Each row is a point on a landscape with many valleys, with its height.
A ball rolls from a point to the lowest of its 2 nearest points, and stops where none of them is lower. Distance is the straight distance between rows; heights are no part of it.
<120>: [-27  17  13  51 -26 -24   2  -4 -38 -38  23 -23 -30  17 -23  15  13  -7
   9  21   1 -18   8  18]  height 2.32
<502>: [ 12  34   6   3  13   1  12  16  19  26 -52  -6 -26 -26 -22  -3  14 -46
  -5 -34   8  30   1   5]  height 1.10
<88>: [  8  26 -16   0 -58  11  -7 -17  -9  25  13  39 -35 -12 -68 -17 -21 -56
 -14 -32   1   2   3  25]  height 4.43
<130>: [ -4  30  16 -10  24   1  21   4  21  -9 -50 -15 -31 -15   1  -3  29 -24
  26 -14   3   6   7  -1]  height 1.90
<649>: [  9 -47  11 -10  10   1 -13  18  20 -36  36 -31  55  42  28  28  -6  52
 -54  44 -46  29  -2  18]  height 6.15
<520>: [-15 -21 -16  37  28   0  31 -10 -26 -46  43  19  15  55   6 -12 -30  18
 -21  38  -9  -8 -31   6]  height 4.93
<271>: [ 19  16   4 -40  -6  -9 -14  20  47 -11 -60 -16  -6  11  10  24  33 -19
 -14 -21 -50  50  13  -1]  height 6.64
<112>: [ -3   4 -21  19  16   6 -17  -3 -24  -6 -17  18  49 -25 -24  23   5 -29
 -20 -10  18   9  -4 -17]  height 6.00
<209>: [ 14 -26  -5  32  24 -25  48  10  -2 -47  15  -2  -9  56  30  -9   5  35
  -5  17 -15   7 -20   6]  height 4.44
<378>: [ 11  11  -1   0   4 -19 -12  27  15 -30 -44   0   9  12 -23  25  23 -40
 -30 -19 -34  46   7   3]  height 6.47
<689>: [ -5   0 -27 -26 -42  10 -16 -29 -23   3  23  48 -11 -27 -38 -24 -13 -14
  15 -22  19 -15  -1  10]  height 5.06
<739>: [-11  18  23  13 -30   1   2  -8 -30 -22  17 -42 -57  10   2   4   9   5
  27 -11  10 -21  30  26]  height 3.03
<737>: [  7 -15   2   8  28 -26  24  16  -5 -44 -13 -15  21  30  31  32  19  28
  -6  12 -31  22  -4   3]  height 4.00
<670>: [-49  18   2  46  29 -13  10   1 -53   1  53 -15   3  19  12  14  -9  11
 -10  29  21  -4 -35 -18]  height 6.50
<477>: [ 30  15   4 -59  10  13   5 -17  42  52 -14 -22   8  13  59   5  16  81
 -16   0 -55  32  16  14]  height 4.16
<97>: [ 16  33  25  15  87  31  21   7   3  15 -29 -23  -9  33  51  32   6  29
  24  19  26 -19 -30   8]  height 1.24
<745>: [  7  33  26  34  51  11  24  -7 -30  13  16 -17 -43  35  40  14   1  33
  25   6  46 -22 -33  13]  height 1.94
<572>: [ 36  -2 -21  16  24  -1  -7  10  -9  15   6  23  32 -41   9   0  23   1
  25 -29  48 -19 -14  -5]  height 5.64
<354>: [ 48   6   4 -20  12   5 -22  35  37  51 -29  -4  45 -51  28  41  19 -19
   9 -39  15  10  12  -2]  height 3.30
<578>: [-20 -29 -19 -39  30  19   9 -18  -2 -10  15  27  56   2  17   5 -16  10
 -24  14 -21  24  -7 -27]  height 5.07
<72>: [ 13  -1  10 -10  60  -1  55  -9   9  17  -4   2 -20  10  36 -17   2  45
  -5 -10   8   3 -13  14]  height 3.33
<580>: [ -7  10  10  19   6   7  21 -18 -47  -5  35 -12 -31   0  13  11  -1  14
  25  -7  42  -8  -6  11]  height 2.67
<567>: [ 34   0  11 -33  52   8  34  -3  43  22 -21 -10 -10  27  52 -11   4  68
 -20   0 -40  30  -8  17]  height 3.78
<113>: [  3  17   3 -28  28   9  29  -8   8  28  -8   3 -41   1  28 -26  14  30
  32 -29  33 -39  -1   4]  height 2.84
<381>: [-15  -3   7  -2 -73 -16 -15  -3  -3 -22  27 -10 -55   0 -46 -24 -10 -19
   5 -13 -32  -4  42  29]  height 4.39
<104>: [-32 -12 -43 -28  -2 -18  24 -25  -1  23   0  36  16  -8   8 -41 -21  48
 -16  13 -30  -3 -21 -25]  height 3.19
<315>: [ 12  29  11   9 -54   6  -4  -3   3   5 -31 -19 -79  10 -35  -8  -1 -34
   7 -37   7  -9  19  37]  height 4.38
<420>: [-20   6  13  42 -63   1 -36  16 -25 -44  43 -16 -35  31 -54   4 -27 -59
  -8  14 -19   1  19  23]  height 3.83
<56>: [-16   5  10  47 -26   9 -65 -15 -65  16  63   0  10 -14 -22  22 -28  -7
  19  20  54 -33  -6  -6]  height 5.89
<302>: [ -1  -5   3 -11 -14 -36  37   6  33 -32 -36  -4 -25  -1   1  -4  31 -12
  23   5 -35  31   9 -15]  height 2.77
<401>: [-50 -32 -12 -16 -17  28  12 -26 -24   3  52  16   1  10  -2 -39 -53  16
 -15  20  16 -48 -10   6]  height 3.27
<119>: [ 10  29   2  33 -28   5   1   1 -26   7   1  17 -39   6 -58  13 -14 -71
 -28 -30  23  10  -5  22]  height 3.75
<84>: [-11 -44   7  56 -24 -38  21  22  12 -59  15 -20  11   9 -19 -13  16   0
   6  48  -8  -9  -3 -23]  height 3.46
<754>: [-22 -11   1  21 -40  28 -69  -9 -51  -3  37   1   2 -17 -41  -9 -54 -43
  -3   3  42 -30  17   1]  height 5.50
<47>: [ 18 -38 -16 -30  34  27 -13 -14  -7  18  21  23  82 -17  26  25 -14  22
 -25   2   2  15  -3 -14]  height 5.37
<653>: [ 27   2   0 -40 -42 -38 -30  41  72   2 -53  -7 -14  13  10  -3  35   6
  -3   0 -77  55  -1 -20]  height 6.84
<307>: [ 24  35  15 -55  13  14 -23   4  59  47 -86 -16  -2 -21  12  20  19   8
   2 -12 -30  13  17  11]  height 4.02
<718>: [-70 -22  22  11 -23  28 -27   2 -13 -46  20  -7  -7  26 -18 -18 -28 -60
  -3  65   4 -40 -17 -11]  height 4.66
<566>: [ 10   7 -27  25  27   8  13 -11 -30   4  -3  12  46 -15   4  23  18  10
  -4 -12  25 -16 -11  -9]  height 5.82
<173>: [ 22  10 -25  -2 -10   3 -21   2 -11  12   6  33   0 -44 -25 -25  10 -24
  24 -41  38  -9  -3  -1]  height 5.42
<453>: [-30   3   4  44  14   8 -33 -15 -52  23  58  23  35  -2  -4  21 -32  -5
  17  50  57 -29 -43 -25]  height 6.14
<671>: [ 17  28  14  -7  65  32  17   5  19   6 -46 -38  14  14  42  32  26  24
  14   1   0  -3   3   4]  height 0.53
<660>: [ 36   8  15   8  -2  13 -18  -4   7  36 -18  -7 -31 -25  11  -4  17 -18
  47 -38  79 -50  13  -8]  height 1.61
<678>: [-17  27   3  37 -40 -15  -2   4 -28 -34   4  -3 -37  15 -41  21  -1 -47
  -6  -8   2  -1   4  21]  height 3.04
<57>: [ 33 -23  24  -7 -29 -34  24  53  82 -21 -34 -35  16   1  26  15  32   6
  26  10 -53  28  17 -19]  height 4.03
<191>: [ 14 -28   8  -1  -2 -40  46  22  43 -35 -19 -18  18  18  32  10  27  21
  15  15 -50  24  18 -16]  height 3.49
<559>: [-17 -16   6   3 -61 -53  12  19  27 -30   6   8 -46   5 -41 -45  11 -25
  10   0 -31   3  23  -6]  height 3.72
<313>: [ 49  -3 -15  -3  -9 -20 -10  36  53  67 -24  22  15 -74   3   2  13 -37
  16 -37  19   8  -5 -20]  height 2.74
<560>: [-37 -22 -31 -28 -29  -4  24 -28 -18   6  30  28  -9   1   3 -47 -40  34
  -9   5  -3 -18 -21  -3]  height 2.23
<414>: [ 23  11   6 -36  -9  12   0 -24  21  41 -26  16 -44 -18  16 -14  15  10
  52 -33  57 -51   9 -10]  height 2.29
<475>: [-59 -35   6  10   5  19   1 -18 -28 -34  30   2  10  27  -4 -23 -39 -12
 -11  59  12 -36 -14 -15]  height 4.12
<404>: [-38 -19 -22   6  17  12  14 -13 -20 -41  12  11  35   3 -11 -14 -15  -7
 -15  31 -11  -6 -11 -13]  height 4.64
<275>: [ 20 -21   4 -31  29   8 -21   1  -4  16   7  -8  67 -16  26  33   3  49
 -37 -13  -3  17  18  13]  height 5.61
<762>: [  8 -14 -42 -24  14  -5  19 -29  -4  34  10  49  22 -18  12 -34   1  44
  -1 -17   2  -4 -19 -23]  height 3.77
<749>: [ 42  17  11 -56  18  25 -15  -3  40  45 -49  -9  30 -29  37  39  27  19
  14 -26  -8  14  18  -2]  height 3.69
<464>: [ 38  -6 -31 -26  28  10  24 -19  14  53  -5  23  44 -18  39  -5  12  51
   0 -24 -10  15  -5 -18]  height 4.19
<743>: [  1 -28  14 -26  29  18 -30  -5 -10 -12  37 -19  66  17  24  30 -17  47
 -58  33 -26  28  14  23]  height 5.88
<93>: [-48  -2   5  21 -21  15 -47  -7 -44 -27  28   5  -3   4 -40  -2 -29 -48
 -17  24  28 -23 -11  -5]  height 5.13
<643>: [-33 -26   3  38 -20 -27  -3  18   4 -55   0  -8   5   3 -47 -17  -6 -40
 -17  46 -12  -5  -3  -3]  height 4.10
<273>: [ -4   5  17   8 -63  24 -53   2 -19  -8  36 -20 -41   3 -60   4 -22 -31
 -24 -26 -31   3  44  40]  height 4.56
<138>: [ -7  14  -8 -11 -41 -15  14 -23  -2  -5 -21   1 -56 -11 -20 -31  13  -2
  26 -15  -4   8   5   9]  height 3.71
<67>: [  1  33  13 -24  55  26   4   3  34   6 -71 -24 -12  -8  21  -7  17  -6
  37  -5   6 -16  15 -13]  height 1.31
<389>: [-33   5  -1  45  56   8  -8  -8 -46  13  52  17  42  23  13  10 -35  13
 -14  51  22 -10 -42 -21]  height 6.34
<411>: [ 34  24  -1   6   0  -5   2  25  30  66 -28  16 -15 -55 -19 -15   1 -54
  11 -49  29  11   1  -8]  height 2.08
<562>: [ -6   1 -16   9   1  -7 -14   4 -10 -14 -29  27  16  -2 -47   0 -14 -61
 -35 -12   0  30   5 -11]  height 6.23
<522>: [ 25  12 -12 -55   2   3 -20 -21  20  55 -10   0  39 -19  40   2  14  65
  -6 -16 -45  33  26 -11]  height 4.48
<58>: [-18 -45  12  25 -39 -39  27  20   6 -49  37 -23 -25  16 -10 -33   3  19
  12  22  -3 -21  10   2]  height 2.63

Call two points neighbours if one is among the 2 nearest of the other. Go from one point of each pair to the other, from neighbour to neighbour, staying as low as possible. Name the highest point that can't be avoided.
<502>, <660> -> <404>
<671>, <502> -> <130>
<671>, <120> -> <739>
<660>, <475> -> <522>

Where does a ball stop that starts at each point below?
<389> -> <475>
<566> -> <120>
<522> -> <660>
<743> -> <475>
<307> -> <502>
